Points on a hilly landscape, in no order, each with its height.
A ball rolls from a point to the lowest of its 2 nearest points, and stops where none of them is lower. Distance is the straight distance between rows; heights are no part of it.
Z_916: [-19   0 -36 -49  -1  21  13  32 -38  13  46 -10 -26  17  -2   3 -26  27
   1  -1   4  18 -67  12   2 -25  32  -1  15  26   2  23 -53 -42 -20   1
 -25 -18 -49  33  33 -26  46]  (h 635)
Z_513: [-14  -6 -10 -39  33  46 -14  33  -1   5  55  -6  17  44  -6   3   3  19
  32  23  10  -8 -77  20  14 -59  -2  -1  17  18   2  22  -2 -29 -48  28
 -13  13   2  24  62 -27  20]  (h 150)
Z_312: [-13  24 -14  -1 -11  13   1  11   2  -2   4  -1 -33  20  24 -52 -45 -37
 -20  -5  -7  13   4 -23  28  12 -25   2 -16  -1  -7  10  -6 -36 -30 -18
  25 -18 -27   4  10  -2   2]  (h 283)
Z_769: [ -9 -31 -28   1   6  10   1   3 -10  51  30  22 -51  -4  -2 -13 -31   5
  15 -42 -15   9  11  -3  27  44  -2  14 -35 -15 -17  42 -17  13  -5  19
  15 -46 -50 -32   8 -39  40]  (h 494)
Z_218: [ -1  19   7  12 -20 -20  25  29  -9   3  -1  11 -51 -10  -3  -6 -15 -11
 -29   0  -6  19  49 -19  -1  35  -7  18 -37 -15  22  36  -4   4  40  -2
   8   3  -6 -10  -7  14 -12]  (h 410)
Z_101: [-22  17 -39 -52  39  26   5   8 -25  10  48 -20  34  45  12 -29  -1  42
  19  18   0 -19 -62  31  13 -23  18 -14  27  24 -15 -12 -24 -42 -22   7
 -28  28   0  38  60  -6   6]  (h 654)
Z_956: [-29 -32 -11  23   2  17  17   2  -6  35   3  22 -59  25  13 -25 -16  -8
  -2 -49 -38  14 -14  -6  38  23  -7  39   5 -12 -30   8  -4 -24   4 -35
  15 -24 -36  -6  -8 -47   5]  (h 206)
Z_384: [  8  -6  20   0  18  42 -17  21   9  -9  32  -8  -1  34   5  -3 -35 -11
  35  13   0   2 -13 -14   6 -70   0   3  26  14   7  22  33   1 -73  18
   6  22  19 -18  35  10   1]  (h 341)
Z_697: [ -5 -19  27   6   4 -27  46 -29  -6  41 -29  41 -24 -28 -24  -6  29   6
  19 -36   5   0  33  31  38  50  -2  33 -27 -12  -7  -8 -11   6  58 -11
  12 -52 -41  15 -35   1  20]  (h 348)
Z_250: [-19  27 -29 -14 -10 -40  18 -22  21 -15 -19 -21  25   2  30 -20  20 -15
  -8   6   5 -49 -23 -10  28 -30  21   0  24   5 -18 -21  26   2  12 -42
 -39  15  42  38 -22  -7 -78]  (h 445)
Z_770: [-26 -37  35 -13  23   6  -1 -18 -13  23  29  28 -21 -19 -18  20  11  -6
  -4 -51 -17  27  17  11  31  38 -25  -8 -21 -13 -25 -13  11  43  43  10
  15 -22 -19  -8 -37 -27   9]  (h 276)
Z_901: [-21   2 -14 -32 -14  26   4  26 -29  26  28  -9 -38   0  17  22 -25   6
 -15 -32 -11  24 -74  -4   6 -21  23  27  23  15  -3  30 -33 -28 -13 -19
  -6 -24 -53  10  35 -27  29]  (h 623)
Z_91: [ 46 -43  -2  32  16  -9  -4 -18  34 -38  -1   2  38 -22 -22  24  33   3
  19  17 -10 -19  14 -10 -34   5 -21  -1   3  18 -27 -64  14  31   1  18
 -21  -6   2 -26  -4  56  18]  (h 453)
Z_522: [ 25 -23  -4  43   6 -12  25  23  42 -40 -15  -3  41  33  23 -17   0 -22
  65  25  -2 -31   4  15  -1 -15 -10 -14 -10  21 -31   6  19  12 -30   5
 -35  39  26  -4   9  32 -13]  (h 755)
Z_787: [ -3 -56  34  -7  39  21  -1  -9  10 -29  14  -5  32  -4 -11   7 -23 -23
  -8  -7 -25  40  17  -5 -10  -8 -19 -32  -9 -15   8 -17  24  54  23   3
  16  41  19 -30 -38  -5  -7]  (h 568)
Z_9: [  4 -15   6  14  12  -2 -14  -2  20 -40  13 -20  10   6  32 -41 -52 -40
  18  34  17 -24   8  -5   6 -26  -9   0  11  -1  11 -11  47  25 -53 -30
   2  17  28 -12  20   4 -52]  (h 688)
Z_872: [ 33 -10 -10  17   6 -16  -8   5   5 -14  -2  -2  20  -2 -24  41  44  43
  22   4 -16   6 -10  22 -56 -13  17  -2  -4  41  19 -10  -9  23  34   4
 -17  11  18   8 -25  -4  11]  (h 299)
Z_74: [-31 -10 -11 -20  12  25 -13 -42   1  -2  -8  -2  35  15 -18 -24  15 -29
  32 -10  44 -33 -13  16  12   6 -37   0   6 -15 -16 -27   8 -26  -2   4
  13 -36   4 -15  34   1 -19]  (h 488)
Z_664: [ -2   2  12   4  -9  -5 -11   6 -12   0  15  -5   0   6 -19  33  22   6
 -13 -11  -3  21   0   6 -25   5  -4  -6 -12  13   9  18  -4   4  22  -9
  26   5   4   5 -10 -10  -1]  (h 220)
Z_143: [-20  30 -39 -20  10 -26  -8 -15  -4  -4 -32 -39  30  25  13 -25  33  32
  20  -9   8 -15 -20  20  -3  11  12 -30   6  23   5 -31 -18 -32  29 -11
 -10  19  21  39  -8 -14 -32]  (h 440)
Z_6: [ 28 -13  13  46  -7 -16   5  26  21 -26  -6   5  16  24   5  -4  -5 -21
  28  29  11 -12  15  -5  -3  -6 -10  -2 -11   8  18  17  21   6 -39  17
   0  34  21 -17   9  15 -12]  (h 742)
Z_55: [-17  11  -5  23 -19  -8  19  12 -21  30 -11   2 -53  13   9 -17  -8   0
 -20 -42 -24   7   2   4  21  26   0  22 -10   4 -17  18 -16 -27  14 -37
  10 -21 -34  -2 -12  -9  15]  (h 131)
Z_596: [-16 -21  41  19  -4 -25  22 -33   8  -7 -41   9  15 -64  42   7 -32 -52
 -36  31   0 -18  28 -28  -3   7 -12  -6  41 -26  -7 -21  24  46 -10 -26
 -21  38  50 -18 -19  27 -47]  (h 632)
Z_783: [ 23  52 -15  37 -19 -23  -1  26   3  -6 -49  -8  11 -17 -25  10  27  65
 -12  -1   2  18   8  50 -44 -15  32 -15  -3 -42  22 -22 -10  16  17  31
  -5 -29  16  17 -25  20  19]  (h 342)
Z_405: [ 26  27 -18  35 -33 -31   2  12   6  -9 -27 -28   0  -4  36 -15 -17   0
  17  35  13 -11  26   2 -40  -3  21   4  -1   4  33  11   7  -9 -29 -19
 -13  40  26  -8  10  44 -18]  (h 533)
Z_499: [-30  47 -34 -32  -4  -1 -22 -24 -15  14  -9 -25  18  23  31 -19  -6  25
   8   4  23  -3 -37  11  10  -2  17 -21  26   4  -7  -9 -35 -53 -14  -3
 -19   3 -16  24  25  11   1]  (h 278)
Z_247: [-33 -12  -3 -14   3   9  -1 -19 -33  44 -13  16  -7 -17  -3  14  15 -10
  24 -32  40 -11   3  24  15   9 -10  12  29 -12 -38 -22 -42 -38  20  -8
  -1 -49 -34   2   8 -22   7]  (h 325)
Z_895: [ 10 -14   9   1  16  22 -11  17  18   0  31   2  12  46  -9   7  -1  -5
  34  19   2  15 -23  -2  -1 -38  -8   1  -2  25  -7  19  10  -8 -52  34
  -1   7  16   0  15 -12  10]  (h 374)
Z_117: [ -3 -40  -6   4  24  10   5  19   9  -8  51  18  -5  24 -22 -14 -12 -10
   9 -34 -10  31   6  12  24   9 -23   5 -38   2 -11  19   7   6  24  -8
  14 -11 -19  11 -32 -51  13]  (h 255)
Z_799: [  8 -15  42  -3 -10   1  10 -16   5 -12 -12   8  13 -46  -7  28  34   2
 -31  -2 -28  11  22   1 -12  26  -3  -9  -1   1  -2 -42   4  42  34   5
  16  35   6   1 -54  16  -2]  (h 469)
Z_119: [  9   9   9   1  -5 -24  34  -5 -12  12 -17  29 -17 -23 -45 -15  36  25
  -2 -28  19   5  27  28  12  41   4   7 -33 -22  10  -4   0  -4  52   9
  10 -32 -33   5 -32  10   8]  (h 256)
Z_464: [ 33 -20  13  33 -13 -28  26 -13  23 -46 -32  -6  30 -65  16  20  38  -5
 -24  25 -15 -24  29  -9 -47  34  -1   4  28  -6  -6 -61  15  34   6 -23
 -19  13  10 -24 -20  79 -13]  (h 563)
Z_691: [-13 -12   2   6  30  51 -31  28   9 -39  47 -12   0  28  11 -13 -33 -14
 -36   0 -31  20 -44 -27  10 -53   0  11   4  -3   4   2  25  14   5 -44
  -2  15   6  24  11 -34 -19]  (h 446)
Z_975: [ 24  -5  -6  -1 -12 -12   4  22 -31  44   7  29 -32 -21 -46  12   7  34
   5 -39  34   0  32  29   0  23  30  -8 -40 -15   2  31 -23  22  12  25
 -14 -54 -38   9 -12 -20  56]  (h 417)
Z_666: [ -8 -27  -6 -38  23  25 -21  20 -10 -10  53  -8  -3  22   8  48   0  14
   4   4 -25  16 -74  -3 -35 -45   4  15   0  26   7  15   2  18  -2 -11
   2  23   1  27  15 -48  17]  (h 279)
Z_997: [ 18   5 -15 -23   0  30 -14  -6 -12  30  12  12   2  27 -21 -14  -7  12
  36  14  36  -4  -6  26  11  11 -13 -16  -2   4  -3  18 -34 -44 -34  44
   6 -15 -25  -6  30  -6  31]  (h 429)
Z_379: [-15   6  -4 -20  33  76 -32  11 -10  -5  54 -11 -29  10  -7 -33 -42  -5
 -10 -13   0   9 -54  -9  39 -60  -7  -3  42  -2  -2  -1  15 -19 -26 -13
  16 -12 -18 -22  50 -22   0]  (h 249)
Z_42: [-21   1  15  -3   6 -29  27 -28  10   1 -11   9  -1 -14  12  38   6 -32
 -45 -19   9  -6   4 -34  48 -24   2   6  38  18 -51 -13  17   9  26 -31
  -1  43  44  20 -39  -5 -44]  (h 521)
Z_70: [-11 -19   2  10  26  -7  15  10   0 -11  19  22 -17  18  -8 -31 -23 -32
 -15 -38 -22  31  20   4  39  28 -24   4 -24 -10  -8  16  21  -2  31 -28
  14 -26 -10  -9 -23 -30 -11]  (h 315)
Z_637: [  2  15   8  -8 -15  17  -5  -5  -8  32 -11  -2 -26 -24 -18  32   1   8
 -15 -17  20  -7  33 -23  -9  37   0   7  -4 -22   4   5 -26  -6   2  38
  23 -44 -29 -16  32  -6  29]  (h 190)
Z_118: [ -2 -16 -15  -7   5  -4   2  10 -20  30  11  23 -24  -5 -27   3   4  11
   6 -29  11  11  29  15  17  34  -9  13 -46  -5  -6  25 -17  -8   9  29
   1 -36 -39  -4  -4 -15  23]  (h 461)
Z_531: [ -2  15  22  -2 -18 -13 -21   8 -12  26  -4   5 -24 -21 -30  38  23  36
 -22 -31  11  17  20  11 -26  17  16  -6 -17   1  18  20 -14  31  32   6
   8 -19 -14   6 -29 -23  25]  (h 294)
Z_230: [  9 -35   5 -28   2   6  -6  24   3   4  40   2 -12  11 -18  45  -4  30
   3  13 -13  28 -41 -10 -21 -30   8  10 -26  28   8  54  -8  21  -9  19
  -3  10  16  11   1 -51  34]  (h 235)
Z_876: [-14  35 -30 -19  -8 -22  -2 -25  10  -4 -43 -20  15  26  24 -32  21  -7
  -4  -1  16 -31 -11   7  24   7   9 -11   6   4 -10 -13  -2 -22   7 -24
 -20   7  24  33  -5  -4 -53]  (h 413)
Z_790: [ 10  13  -8 -33   5  22  -7  12  -2  14  22  -4   4  45  -3  -3  -9   6
  31  24  14   6 -26   6  11 -12  -2 -15  14  17  -7  27 -14 -34 -56  58
  -5  20  -5  16  35  -1  29]  (h 402)
Z_50: [-20  19  13 -26 -12   8 -14 -52  20   7 -47   0  16 -17  -3  20  29 -35
  -5  -4  35 -39   1 -18   6  22 -14  13  24 -13  -3 -28 -14 -21 -12   4
  22 -53  -8  -3  25  21 -14]  (h 444)
Z_93: [-14   5  13 -10  26  48 -36  -9   6  -7  34 -18 -10  19   2 -22 -39 -24
  -6  13   0   7 -18 -19  27 -60 -16  -7  40  -8  15   1  49  -4 -48   1
  25  -7   8 -33  38   6  -2]  (h 300)
Z_763: [-31 -41 -11   4   9  26   8 -13 -25  41  21  20 -37   9   5 -13  -5 -17
  20 -44   8   0 -17  21  29  14 -15  19  23 -10 -42  -7 -22 -37  11 -19
  15 -46 -37  -7  13 -41   1]  (h 266)
Z_632: [-15  41 -21   3 -11 -22  11  -3 -35  17 -37  -5 -21  22  13 -19  -6  39
 -19 -21   8  18 -12  15   4   7  26 -24  -6 -13   2  10 -33 -57   7 -34
  -9  -8 -45  20 -22  10  29]  (h 155)
Z_759: [ -1  -5 -22 -38   0  25 -14 -24  -7  11  -5  16  34  13 -23 -24  -9 -18
  31   4  43 -26   0  19  10  11 -19   5   4 -21  -6 -13 -33 -53 -19  28
   6 -47 -28  -6  39   5   3]  (h 460)
Z_950: [-18  33 -28 -35  -5  12 -15 -47   1  11 -25 -39  29  21  30 -32   5  25
  26   8  24 -42 -40  22  17  -2  22 -29  35  10  -1 -27  -8 -34 -19   2
 -19 -13  26   8  48  21 -25]  (h 317)
Z_397: [-12  56 -21 -30 -41  -6  21 -45 -17   8 -51   8  -6  16  48 -41 -28 -21
 -22  12   0 -26  14 -39  44  35   0   2  10 -35 -13  10 -20 -55 -14 -29
   3 -19 -17  -3  -6  26   2]  (h 251)
Z_967: [  7  25 -14  -8 -26 -23   0 -16  20 -16 -29 -23  21  18  17 -41  10 -30
  -1  21   8 -19   3   4  15  22  -6 -14 -17  -3  14  -2  -8 -28 -15 -16
   5  11  16   3   6  22 -49]  (h 380)
Z_629: [ -1 -11  27  20 -17 -34  10 -19  18 -11 -52   6  24 -55  30  26  13 -33
 -17  30  -8 -19  37 -25 -35  21   1   1  24 -11   2 -45  12  39  10  -8
  -6  29  32 -16 -18  49 -39]  (h 602)
Z_984: [ 17  -1   7  -1 -17 -10  19   8  12  -2 -11  24   0 -40 -54   1  28  10
 -19  -3   3   8  57 -10   2  52 -13   9 -44 -27  30  -4  -3  25  20  47
  12 -32 -20 -23 -13  17  29]  (h 61)
Z_465: [-20 -26  44  28   3 -17   1 -10  -3 -22 -13  -6  22 -44  36 -26 -68 -50
 -37  26   4 -14  23 -19   4   2 -11   2  38 -28  14  -3  43  43 -20 -33
 -19  34  36 -48 -20  -3 -44]  (h 655)
Z_217: [ 34 -11   2  38  -4 -17   1  16  15 -36  13 -13  38   8   0  23  30  -3
  32  20 -24   1  -2   9 -44 -10  -2   3  -4  35   2  -6  14  26  12  -4
 -18  33  35 -10 -20  10  -2]  (h 221)
Z_483: [-17  -6   7  16  38  26  -8  20   0 -22  26   1 -31  32   9 -31 -36 -29
 -47 -23 -22  19 -37 -41  32 -28 -17   8   5  -8 -12  -4  32   9  15 -41
  -1  -7 -22   5 -11 -45 -18]  (h 414)
Z_919: [ -4 -50   9   7  39  26 -15 -26  15 -35  25   1  45  17 -24  -9  -3 -18
  12   3  -1  21   1 -19  20 -14 -38 -27 -12 -15   4 -13  40  28  -2  23
  18  11   8 -42 -13  -8  -5]  (h 540)
Z_817: [  5  24   3  43 -42 -44  15  20   6 -16 -44 -14  14 -38  33 -20  -6 -22
  -8  36  18 -24  40  11 -21  20  31  18   9 -32  34   8   3  -2   4 -21
 -17  21  27 -16  -4  49 -39]  (h 499)
Z_781: [  2 -14  55  -5  -2  -7  52 -37  11   3 -41  21  21 -60   2  37  31 -16
 -46  -1 -22   7  23  -6   6  29  -1 -23  25  -8  -9 -58  20  30  37   2
  -6  59  29  20 -66  32 -18]  (h 520)
Z_608: [-15  39 -18  -1 -22 -16  10  26 -15   8  -2 -11 -41  11  15 -17  -3  -8
 -47 -20 -14  17 -14 -11  10   9  10  14  -7   9  -2  18 -11 -40   5 -38
   5   4 -21  28 -15 -14   1]  (h 29)
Z_797: [ 34 -12  -7  30   0 -23   7 -14  41 -44 -24  -4  27 -39 -30   7  61  16
 -10  24  -5 -23  22  -7 -35  28   1  12  10  -1   8 -54   2  27   6  10
  -6 -18   5 -28 -13  56   9]  (h 510)
Z_279: [ 21 -30 -18  30  13 -17  -1  10   9 -41  36 -14  45  17  47  30   1  14
  47  22 -42 -26  -7  -4 -48 -30   9   1  -3  42 -34 -17  17  31  19 -13
 -11  49  44   7 -26  10  -6]  (h 113)
Z_806: [  6  21  -7 -29 -10  31 -17  22 -16  20  23 -22 -41   4   5  14 -27   2
  -7  -4  -3  19 -27  -3   2 -12   3  10   8  20  11  27 -25 -20 -34  17
  11   0 -23   4  29 -13  33]  (h 609)
Z_240: [  0 -13  -8   0  -4 -27 -14  17 -27  51   5  12 -32 -27 -24  23  19  52
  -1 -51  11  21   2  40 -15  -1  34  -2 -19  -1  -6  19 -27  29  41 -12
 -17 -49 -36  26 -33 -28  39]  (h 361)
Z_303: [-10  27 -15   3 -34  17  22  25 -18  24   4 -11 -67   7  29 -27 -52 -13
 -25  -9 -40   2   7 -29  34  21  -7  15  -9 -16  -8  36 -10 -20 -18 -13
  17  -9 -58  -7  32  -6  21]  (h 224)
Z_888: [ -8 -51 -10 -25  33  29 -23   0   9  -3  59  -3  20  26  -7  43  14  42
  25  15 -16 -11 -51   2 -36 -52  -4   9  10  30  -6   7   3   6  10  14
   2  20  21   0  35 -46  22]  (h 312)
Z_859: [ -6 -41  10  -4  25   0 -11   7  -3  13  43  22  -2  -8 -32  12 -10  -1
   2 -16  -5  40   9  12  -1  14 -27 -17 -34   5 -11  19   6  38  28  19
  14  -7  -8  -7 -16 -37  21]  (h 177)
Z_260: [  4  37   6 -11 -33   0   0 -12   3  12 -48  -9  -7 -14  -1   9   3 -16
  -8   1   9  -9  32 -27   7  36  -7   7  -5 -26  16   9 -26 -36  -9  18
  30 -29 -28 -20  12  20   6]  (h 48)
Z_40: [  1 -16 -17  22  11  -4 -28   9  15 -35  37 -25  37  15  42  11   1  -2
  41  26 -27 -25 -23 -15 -30 -41  -2   2   8  39 -21 -11  37  20  -9 -30
 -15  45  32   1  21   7 -34]  (h 205)
Z_490: [ 21  40  -3  25 -12 -38  29   8 -14  -5 -44  18   6  -8 -53 -22  45  45
  -7 -13  16  24  25  42   1  25  22   0 -36 -18  38  -2  -7   0  51  25
 -15 -22   0  21 -32  23  22]  (h 349)
Z_282: [-13  44  -4 -10 -33  -9  32 -24  -6  14 -66  21 -29  -7  24 -14 -13 -41
 -11   1   6 -27  35 -38  35  17  -2  18   7 -30  -7  15  -8 -45  -6 -12
  15 -38  -6 -16  -2  17  -3]  (h 182)
Z_631: [ 17 -48   0  30  18  16 -20 -22  31 -26  20   9  45   7 -13  31  31   3
  29   9 -10 -20  -3   1 -38  -9 -27 -10  -1  35 -31 -46   7  31  -2  20
  -1  12  14 -20   5  12  15]  (h 399)
Z_948: [ -8  -1  34  -8   6 -24  19 -45  20   3 -37  14  26 -46   8  48  16 -26
 -31  -9  -5  -9  27 -17  19   3   9 -17  30   6 -41 -39  15  17  26 -13
  -2  60  58  13 -49  24 -37]  (h 559)
Z_774: [  1 -62   6   0  31  32 -29 -20  11  -6  48   6  27  14 -10  35  16  28
  26  11 -21  -5 -10   2 -38 -23 -16  -8  -2  25 -22 -18   8  36  20  28
  11  23  18 -16  -7 -18  18]  (h 354)
Z_607: [ 39  37   4  36  -3 -23  17  10   2 -19 -33   7   5 -30 -45  10  62  60
 -14  -6   4  18  10  48 -23  -2  23  -1   1 -21  29 -30   9  32  51  13
 -14 -29  14  30 -39  14  19]  (h 406)
Z_15: [ 27  -5  16  33 -17  -9  20  35  19 -14 -15  13   8  15  -9 -25 -23 -27
  21  49   7   7  51  -9   5  12 -14   1 -38 -25  21  31   8  -3 -32  40
  -4  25   1 -19  19  27   0]  (h 731)
Z_625: [ -7   1   0  11  -5 -10 -11 -16   9 -15  -6 -21  15 -10  20  24  19 -27
  -1   7   0  -6   0 -14 -22  -1   2  -1  13  18  15 -18  10  10   8 -23
  16  34  35   2  -8   1 -47]  (h 511)
Z_380: [ 37  30 -17  27 -17 -30  -9  15  14 -26 -45 -29  25  16  18  -1   2  21
  39  23   6 -24   5  19 -30  -6  28 -18   0  18  15  -2  -8  -6 -23  13
 -20  14  22  -2  10  55  15]  (h 558)
Z_30: [ 16 -29  37 -16   5  14  -1 -15  -5   2  18   9  21 -35 -21  25  43  40
 -11 -15 -16  20   4  16 -29  21  -1 -13 -12   9   5 -22  -1  57  44  13
   3  18   9  19 -49 -13   5]  (h 419)
Z_235: [-13  22  -5   2 -13 -10   7   5   8  -9 -11  -7  -6   8  28 -46 -19 -51
 -28  19   0  -1  30 -12  30  18  -7   6  -4 -12  10  18  13 -33 -12 -25
  20  -6   1  -9 -19   5 -40]  (h 334)
Z_179: [ -7  37  14  33 -27 -37  14  30 -14   2 -32   0 -30 -26  11 -10  -1 -24
 -29  21  -6  -1  55 -14 -17  17  12  26  -1 -25  45  21   0 -18  18 -18
   3  19   8 -10 -11  29 -32]  (h 457)
Z_794: [ -9  15  12   0 -23 -13 -18 -31   3   3 -31 -12  16 -23  -1  35  29 -11
  -7   0  22 -18   2 -13  -7   8  -2   0  19  13  -1 -21  -4  -5   3  -2
  19   2  11  -4   3   9 -21]  (h 482)
Z_530: [ -5  67 -29  -1 -14 -34  -1  -2 -36   7 -53 -25   3  13  18  -8  -5  51
 -20 -17  -1  31  -4  22  -7 -11  31 -36  -7 -22  20  15 -24 -41   9  -3
 -11  16  -1  31 -19  15  22]  (h 225)
Z_203: [ 21 -48  31  -7  15  18  -3  11   6   4  30  24  -7 -13 -32  23  -3   9
  -6  10 -26  37  13 -12 -15  11 -17 -17 -43  -9   1  35   1  57  -6  38
  -2  17  21 -20 -11 -11  40]  (h 43)
Z_368: [ 18  20  -1  -4 -14   4 -15   2  23 -22  -5 -12  -1   8  32 -48 -62 -48
  16  40  19 -16  26  -3  13  -9   4  -2  -2 -10  29  20  28  -3 -78  -8
   4  15  16 -14  37  34 -30]  (h 703)
Z_796: [-13  -3  -3 -20  -6  12  15 -35 -17  25 -40  33   1 -27 -19  10  18 -16
  21 -10  41 -26  10  -2   0  25 -13  21  22 -26 -13 -32 -32 -33  -6   9
  12 -76 -40  -3  13  16   6]  (h 390)
Z_946: [-11  -2 -11 -37  24  55 -20  20  -3   5  60  -7  -7  20  -6   9 -19  -9
  -5   5 -12   5 -70  -6   8 -48  -3   3  18   9  -2  14   7 -20 -28   2
   8  -6 -15  -6  58 -30  17]  (h 200)
Z_856: [ -5   6 -13  -7   2  14 -22   7   8  -4  29 -34  20  23  26  19  -1  21
  40  28 -16 -23 -38   0 -28 -37  17   6  26  37  -8  -5  16  -5 -35  -4
  -7  26  24  -3  46   7 -10]  (h 158)
Z_843: [ -7  13  24  19  -4 -13  47  31 -13  19   9  34 -50 -35  -4 -10   5 -12
 -31 -16 -30  28  47   5  26  53   5  29 -47 -20  12  26  12  21  66   4
   6  -7  -4 -15 -20  20 -16]  (h 353)
Z_616: [-12 -33   7  -4  32  25 -35 -38  17 -14  24  -4  43   5 -23  -3   7 -16
  30  -4  23  -3   1  10   8  -3 -28 -18   8  -6  -8 -20  23   7   5   9
  25  -9  10 -26  17 -19 -15]  (h 516)
Z_818: [ 24 -19  14   8   9 -13 -29  -9 -12  14  10  11  14 -24 -28  41  42  73
   9  -4   5  20  -9  23 -57  -6  11 -17   1  22  11 -28  -3  50  33  20
   3 -14   3  18 -38 -19  25]  (h 362)
Z_126: [ 31  -3   9 -17 -25  -7  -9  14  -1  16 -15  18 -15 -34 -51  16   4  21
 -18   6  20   3  46 -20 -13  34  -1  -2 -26 -17  15  -2 -22  30  -1  61
  10 -54 -40 -15  12  -4  40]  (h 231)
Z_708: [  4  -2  24  15   6 -13  29   0   9 -13  -8  40 -13 -37 -36 -11  18 -24
 -18  -6 -12  14  54  -4  10  51 -20  25 -44 -26  17   7   8  26  50  22
  19 -20  -1 -17 -16  32  -8]  (h 245)
Z_935: [-21   2 -39 -42  21  13  -2  19 -29   9  30  -6  10  51  -7 -12  -3  38
  18  10  17   4 -71  22   3 -38  26 -16  17  30  -6   5 -49 -49 -17   7
 -28  10 -27  39  38 -23  31]  (h 645)
Z_300: [-11   9   3 -12  -4   5 -14  21  -8  -1  22 -19 -26   8  10  12  -6 -13
 -24 -10 -16  21 -26 -20  -6 -13  -5   2   6  17  -5   5   2  -7  -3 -31
   3  13   1  18  -7 -26 -14]  (h 136)
Z_987: [ 10  33  -6 -18 -15   0 -22  32  -6   6  15 -29 -18  23  17  11 -13   6
   0  25 -10   5 -24 -14 -24 -24   7   9   6  34  29  34 -12 -25 -32   5
   5  32  10  16  32  -3  14]  (h 596)
Z_318: [ 12  61 -13  28 -22 -20 -13  31 -20  -3 -32 -17  -4   7  -1  12  14  56
 -15  -7   0  27   4  31 -46 -23  34 -22  -9 -28  39  13 -19  -5  14  16
 -17   5  11   8 -11   6  24]  (h 286)
Z_68: [  6  14 -18 -21  10  37 -13  14  11   2  41 -19   9  53  14  -2   9  39
  47  37 -12 -31 -58  13 -10 -54  19   3  28  37  -7   7  -4 -37 -57  21
 -22  30  15  20  62  16  14]  (h 88)
Z_311: [ 33 -47  24   8  -9   5  -1  17  15  19  18  29  -5   7 -24  38  15  26
   4  11   2  18  -2 -23 -22 -20  -7  -1 -24  18   5  51  -2  48 -19  46
 -14   8  21   4 -15 -21  44]  (h 161)
Z_725: [ 24  17 -15   9  -5 -14 -23  16   9 -14 -12 -19  18  16   4   4  16  16
  17  15  13  11  -4   2 -40 -12  10 -10 -12  35  27   5 -23 -11 -14  11
  -2  26   9   9  14   1  13]  (h 580)
Z_274: [-13   0  -5  18  34  20  16   2   3 -22  -5   3 -29  13  15 -47 -36 -41
 -34 -31 -18  13   1 -30  57  -3 -18   6  -3 -28 -18  -2  41  -1  16 -44
  16 -23  -6  -5 -30 -31 -31]  (h 372)
Z_752: [-24 -47  45  12  15 -20  20 -36 -20  57 -13  46 -37 -28 -12  26  16  10
   7 -56 -14  15  24  18  37  41 -10  16  -8 -14 -38 -16  -1  28  39  -7
   1 -29 -34   2 -41 -19  24]  (h 355)
Z_324: [ 17  28   7   3 -29   6  -1   9  12 -13 -16   1   2 -13  11 -24 -36 -38
  -1  31   8 -24  48  -6   2  13 -22   8 -21 -21  34  16   3  -5 -38  17
   7  11   3 -18  30  36 -10]  (h 717)
Z_158: [ -7  35 -34 -17 -11  -6  -7   2 -21   4  -4 -15  -5  23  -2 -18 -15  21
   5  -4   5  13 -10   3   5  11  23 -20 -10   7   6  27 -32 -56 -15   0
  -7  -4 -24  24  11  -3  24]  (h 226)
Z_307: [  0 -22  22  10  -2   3 -17 -12   6 -36   1 -24  15 -16  33 -49 -74 -38
 -14  17  18 -28   5 -20   4 -39   4  -4  37 -25  24 -18  56  44 -34 -47
  -8  16  26 -47   3  -3 -56]  (h 673)
Z_153: [-11  19  -8  -1  -4 -43  22 -25  27  -2 -20   6  -8 -10  18   7  -9 -31
 -40   9  11 -47   6 -23  47 -34  15  14  35  -2 -51  -7  27  18  10 -55
 -26  28  44  24 -33 -16 -74]  (h 483)

Call two points neighbours if one is among the 2 nearest of the other. Go from one point of each pair to the other, from neighbour to neighbour, staying as low as possible. Name the highest point that can't be avoided.
Z_203 / Z_68 -> Z_948
Z_119 / Z_859 -> Z_752
Z_203 / Z_632 -> Z_607
Z_608 / Z_632 -> Z_876
Z_984 / Z_260 -> Z_126
Z_279 / Z_68 -> Z_40

Where does a ball stop that starts at each point below?
Z_948 -> Z_279
Z_790 -> Z_68
Z_6 -> Z_203
Z_42 -> Z_608
Z_935 -> Z_984
Z_464 -> Z_203
Z_794 -> Z_608
Z_118 -> Z_608
Z_405 -> Z_984
